A landscape with many valleys, sampled at points; each row gives a point and its height.
A ball rolls from a point to the lowest of its 2 nearest points, and stops where none of them is lower. Distance is the straight distance between rows; heights are no part of it.
k603: [130 124 138 163 149 117 113 160 102 149 131  74 103  99  95  82  85 126
  80 154 192 127]  height 220
k194: [157 184 154 126 125 106 128 173 105 141 139  89  93 115  81 126 133 117
 137  96  76 171]  height 574
k983: [119  55 101 168 176 127 142 148 139 148 160  96  97  78 108  87 141 107
  99 144 152 108]  height 284
k796: [102 109  73 119 142 123 114  92 205 166 144 170 173 144 138 111 126 151
 117 111 104 102]  height 234
k238: [161  87 135 154 167 172  99 147 128 153 103 111 120 164 100 119 122 134
 115  87 117 150]  height 475
k432: [152 113 120 138 162 167 135 161  98  78 145 118 196 115 122 103 143 113
 122  72 112 157]  height 289
k157: [ 87 134  79 117 131 108  82 110 166 150 138 170 188 152 107 106 122 177
  96 132 125 150]  height 190
k363: [ 87 144 127 148 114 143 123 196 187  79 135 144 186 118 118 113 114 133
 123 105 140 122]  height 180
k870: [146 166 137 142 142 122  88 122  97 154 171  97 115 134 108 116  64 126
  80 122 197 133]  height 265
k656: [107  97 169  96 148 167 135  79 118 150 131 143 136  90 169 104 137 182
 140 145  94 173]  height 554
k257: [112  80 115 152 123 117 188 139  87 133 135 104 144 128 146 138 163 104
  96 121 136  92]  height 245
k853: [149 113  91  86  60 135 134 160 115 125  74  94 135 116 105 163 125  83
 134 126 149  80]  height 553
k509: [147 195 157  72 122 118 109 124 146 138 195  95  87 128 107 144  65 145
 132  81 136 141]  height 309
k609: [156 126 102 110  70 143 151 133 171 138 101 102  79  95 142 164 195  77
 168 141 119  74]  height 367
k438: [125 162  49 137 116 109 134 117 109 100 110 112  61 108 114  91 123 133
 129 198 161  75]  height 498
k844: [121 192 110 114 102 135 109 150 134 104 109  99  82 122 101 165 116 150
 117 143 114 138]  height 549
k55: [153  83 153 119 131 109 145 156 115 108 138  97 146 101  36  99 159 116
 121 136 125 132]  height 506
k704: [147 153 159 188 165 134  95 137  97 122 101 128 118 121 155 110 105 125
 115 143 140 170]  height 326
k217: [161 101 159 148 168 127 118  99 136 170 151 114  55 125 125 140 122 136
 110 136 138 137]  height 342
k237: [103  93 127 123 106 171 157 150 103  93 112 144 192 130 154 145 141 133
  93 115 163 149]  height 164
k558: [159 139  63  75 118 119 158 174 113 119 130  87  99 176  52 154 117 147
 169 120 122 113]  height 656
k857: [118 149  82 161 119 131 142 118 131 140 123 135 103 133 181 152 118 110
 130 176 188  79]  height 385
k764: [157 168 191 104 122 142 121 112  96 167 164 133 105  81 121  90  66 106
 102  72 113 156]  height 420
k35: [105 161 117 152 136 136 159 131  89  91 113  89  74 112 183 180 160 112
 120 138  87 116]  height 448
k989: [145 134 129 120 161 117 136  74 121  93 154 142 134 165 174 173 124 108
 159 104 103  93]  height 628
k162: [147 111 124 141 136 151 141 176 172 129  81 122 111 140  95 141 149 109
 167 141 116  91]  height 433
k565: [117 132 119 127 158 167 118 166 185  89 142 126 188 104 111  96 133 129
 124  83 100 156]  height 237
k557: [104 184 102 144 128 100 142 149  78  38 139 121 151 139 138 157 134 111
 157 143 122 124]  height 661
k793: [120 172 160  88 105 167 125 156 103 145 150 137 136 109 121  83  72 136
 112  57 108 185]  height 393
k380: [139 101 140 137 124 138  94 123  97 121  99 134 187 147 156 141 110 120
  78 102 143 133]  height 85
k281: [166  79  80 113 120  97 124 150 129 149  69 125 175 162  86  98 125  90
 157 123 136  70]  height 533
k77: [118  89 118 173 146 145 182 165 170 123 121 132  95 114 132 119 174 100
 168 156 135  95]  height 417
k570: [143 106  91 150 182 152 100 131 138 164 122 126 145 139 104  94 150 153
 106 101  86 189]  height 495
k197: [123  70 120 137 136 193 130 160 152 140 109 146 125 147 104 125 134 161
 113 129 165 161]  height 634
k997: [107 141 138 188 151 157  95 194 123 117  88 117 154 131 116  79  95 145
 108 137 159 155]  height 277
k263: [ 67 138 108 111  95  69 127 110 149 169 132 169 162 164 125 129 139 181
  95 144 118 142]  height 224
k214: [102 121 169 123  67 120 106 137 172 139  63 147 121 100 106 152 134 125
  99 175 154 131]  height 325
k682: [156 136 158 124 172 127 150  83 106  94 206 129  89 162 113 127 138 121
 172 116 120 156]  height 356
k583: [ 83 144 170  83 103  98 156 109  99 108 161 129 175 109 165 122 131 147
 141  89  74 149]  height 327
k159: [116 124  95 181 128 150 113 153 147 145  51 158 120 149 179 144 112 119
 133 184 172 101]  height 423
k841: [199 138 165 138 169 155  83  89 124 149 118 101  52 122 115 156 105 125
 114 143 133 149]  height 373
k942: [105 121 152 133 171 158 113 108 139 156 143 138 118  81 187  82 112 154
 125 124  95 164]  height 532
k70: [130 174 154 121 128 134 131 102  60  92  80 106  96 104 193 173 144 122
 120 131  75 156]  height 416
k621: [158  74 123 102  84 115 151 117 140 150  95 171 155 151  85 144 194 132
 146 169 129 129]  height 456
k290: [165 112 174 135 141 141 112  96 110 177 157 117  92  60 124  91 112 103
  74  87 107 174]  height 445
k761: [102 176 158  78 117 149 153 126  83 124 186 140 166 101 160  88  88 153
 132  71 102 157]  height 362
k964: [133 105 118 140 151 117 159 101 153 154 137 148 105 165 153 160 164 121
 149 119  91  96]  height 609
k520: [ 89 148  68 144 189 121 127  96 109 127 186 151 173 131 163  93 141 161
 125 120 113 178]  height 470
k681: [135  71  78 137 116 110 154 120 157 180 157 139 138 128 106 100 183 116
 123 136 136  89]  height 517
k794: [123 131 140 103 100  81 143 135 155 103 108 129 138 124 125 182 155 115
 162 114  59 115]  height 328
k342: [122  86 136 155 121  78 154 101  80 127 118 105 136 120 142 162 175  90
 103 138  94 100]  height 270
k911: [164 135 163 142 132 113 130 177  67 131 115  84 134 104  68  88 135 103
 117 110 101 165]  height 582
k52: [133 133 166  99 159 132 143  59 109  84 217 159 134 153 148 114 116 143
 168 121 140 146]  height 387
k425: [187 146 143 117 142 130 113 119  71  81 124 123 149 153 100 151 126 131
 149 134 136 163]  height 601
k297: [135 170 137  90 105 104 130 138 122  80 124  98 118 113 134 191 118 128
 158  90  51 140]  height 351
k940: [ 82 108 199  97 143 158 170  93 123 144 149 141  89 115 179 128 144 186
 178 157  87 149]  height 572
k445: [137 126  84 135  81 116 141 122 144 133  92  96  84  87 157 117 189  75
 165 179 145  66]  height 382
k85: [122 206 160 127 112  96 101 135 127 147 186  95  98 112 103 119  80 132
  92 106 157 148]  height 307
k399: [ 57 123 132 103  63  89 134 135 147 178  95 139 154 143 144 151 143 150
  78 117 108 127]  height 250
k447: [105 101  92 140 121 144 143 114 151 144 199 139 133 102 132 113 127 127
  81 142 209 116]  height 474
k355: [199 123 158 111 120 142 124 158  47 104 125 125 166 130  73 111 126 115
 128 101 128 196]  height 591
k111: [115 125 126 152 137 160  90 108 175 161  46 169  97 150 193 161  91 135
 124 164 154 110]  height 457
k12: [108 118 172 130 128  78 131  90 100 115 140 128 153 117 156 131 164 109
 114 105  71 138]  height 297
k483: [131 173  97 151 121 124  94 137 141  81  83 133  87 105  83 119 120 143
 138 222 143 101]  height 515
k693: [136 152 153 118 124 125  74  89  87 128  85 131 166 156 180 158  76 130
  93 108 139 131]  height 158
k64: [ 99 151 120 132 148 146 152 144 184 133 166 151 125 161 144 129 110 165
 137 104 134 121]  height 625
k901: [122 134 161 125 142 153 108  93 188 126  74 162 121 120 176 156 104 131
 153 155 115  97]  height 491
k31: [105 112 160 101  83 155  97 121 136 148  34 130  92 141 121 181 125 131
 109 146 145 147]  height 346
k616: [154  70 152 108 127 139 121  83 175 149 113 177 134 132 111 138 157 144
 120 153 124 143]  height 469
k732: [ 66 164 144 120 140 144 160 114 181 112 166 167 130 143 182 118  93 175
 163 134 144  97]  height 605
k679: [122 110 105 158 141 146 142 116 136 139 171 160 118 145 178 131  97 144
 104 154 220 116]  height 435
k315: [136 124 127 109  87 112 147 115 173 110 103 133 117 109 160 179 175  71
 162 123  83  80]  height 349
k409: [153 141 101 110  69 124 119 100 151 155 143 147 126 130 143 144 126 104
 130 169 214  87]  height 350
k500: [107  77 116 164 158 130 160 185 134 147 102  85 104  91 109  76 103 114
  89 149 174  96]  height 254
k945: [141 125 130 115  86 131 134  85 196 147 153 171 121 127 181 130 136 103
 160 140 185  86]  height 316
k726: [ 93  84 155 144 160 130 170 101 131 121 133 153  83 132 203 150 164 141
 155 142  92 139]  height 592
k451: [104  82 137 152  73 115 107 124 180 154  91 157 160  91 121 114 153 106
  83 166 159 107]  height 303
k295: [146 121  93 109 143 127 165 177 106 132 161 109 139 188  62 119 125 165
 142 112 148 127]  height 649
k653: [156 117 135 142 161 170 147 143 102 100 130 147 141 166 120 126 130 162
 141 139 165 167]  height 617
k865: [155 122 137  79 111 140  99 119 104 135  70  88 106 162 124 201 116 120
 127  75  79 136]  height 411
k617: [137 111 158 120 132  88 111 100 175 116 143 165 142 134  78 120 157 144
 146 144 102 143]  height 483
k507: [124 206  96 133 125  69 118 164  69  70 149 104 158 141  87 129 113 144
 155 140 124 142]  height 672
k923: [140 114 100  97  76  87 163 160 137 131  92 148 154 140  69 122 183 131
 173 174 128 118]  height 450
k416: [139 113 117 116 107 129 113 106 233 165 144 176 148 132 150 110 128 121
 150 106 130  77]  height 275
k902: [105 108 138 138  97 126 178 158  97  82 126 130 166 114 138 142 152 110
 114 152 167 118]  height 212
k118: [193 164 173 148 161 161  76 111  90 133  90 127  85 119 123 122  87 127
 119 155 147 184]  height 361
k406: [138 167 155 170 138  87  70  88  97 120 156 160 154  90 112  57 104 105
 104 132 113 169]  height 699
k160: [138  78 130 121 132 180  79 139 143 162  91 116 108 175  86 155 114 124
 133  44 129 120]  height 455
k884: [142 102  90 124  87 126  95 161 145 153  62 124 161 161 123 138 121  82
 146 107 134  67]  height 542
k32: [115 141  75 133 147 104 177 148  87 120 104  92  82 130 107 113 126 133
 132 181 160  98]  height 486
k105: [134 168 147 147 121  67 107 119  64 116 151 144 161 122 101  88 135 126
 116 135 117 181]  height 689
k48: [ 97 101  63 155 125 112 138 109 152 155 187 134 164 107 131 100 150 104
  90 124 148  85]  height 503
k358: [ 79 130 123 135 104 157  86 168 149 115 101 139 183 132  97 101 105 146
  91 118 167 158]  height 232
k810: [112  81 160 110 155 180 118  74 175 139 124 158 154 112 191 121 107 157
 145 132  88  82]  height 530
k300: [ 98 130 163 102 143 182 142  93 146 116 142 151 160 135 207 138  81 168
 146 121 147  96]  height 573
k148: [165 113 112  83 119 171 111 139 150 146 100 106  84 182  97 193 122 121
 151  78 107 116]  height 434
k590: [135 154 150  93 138 138 133 121 101 117  78 112 127 152 179 185 132 138
 148  94  58 139]  height 383
k439: [ 84 157 118 161 184 129 122 122 117 134 175 162 117 109 192  67 104 164
 133 123 112 178]  height 502
k106: [161 113 131 126 161 140 165 136  88  86 196 118 152 150 112 121 158 123
 151  74 109 153]  height 324
k158: [130 205 124 143 129  60  92 126  63 100 178 107 125 124  89 114 112 108
 135 147 125 147]  height 681
k626: [116 178 152 104 122 134  95 103 122 151 111  98  99 136 173 158  70 137
  97 102 127 124]  height 219
k519: [100 136 117 155 136 119 173 167  59 113  89  81  95 120 141 148 157 133
 127 169 126 133]  height 473
k125: [166 108 103 104 117 119 151 173 156 101  85 133 137 133  52 112 142 121
 198 169 135 107]  height 444
k437: [139 139 109 121 131 107 159 134  95  66 157 115 158 153 156 183 135  95
 157  89 105  94]  height 646
k230: [115 177 140 148 124 118  98 121 126  75 107 121  83  99 112 143 142 119
 131 189 125 133]  height 531
k313: [101 117 115 154 176 134 136  71 121  74 209 158 161 141 166  95 133 122
 138 115 122 145]  height 432
k501: [144  64 136 165 165 117 126 101 134 147 183 115  86 109  98 110 154 121
 106 149 147 132]  height 312
k854: [122 194 164  63 100 125  79 113 131 160 137  92 102 122 129 146  45 152
 134  85 110 135]  height 272
k97: [ 91 106 114 147  78  85 122 119 164 173  98 153 167 115 159 132 153 108
  84 134 124  87]  height 278
k832: [100  99 106 179 116 123 168 159 155 148 107 121  88  92 184 114 173  84
 161 178 160  81]  height 400
k284: [130 175 145  98 107 121 120 172 107 139 128 105 114 159  82 138 123 161
 129 108 115 182]  height 565
k898: [153 128  92 134 145 143 159 157 159 138 177 132 125 169  95 128 121 140
 149 111 168  93]  height 640
k948: [154 115 152 111 129 108 116 119 140 131 180 123 141 104  60  99 151 131
 112 104  92 175]  height 496
k814: [149  89  77 139 139  82 146 130 119 165 124 121 151 153  85  94 144 117
 123 144 131  72]  height 525

For each start below, name the point where the ball stops.
k55: k794
k162: k794
k31: k157
k507: k363
k793: k380
k656: k363
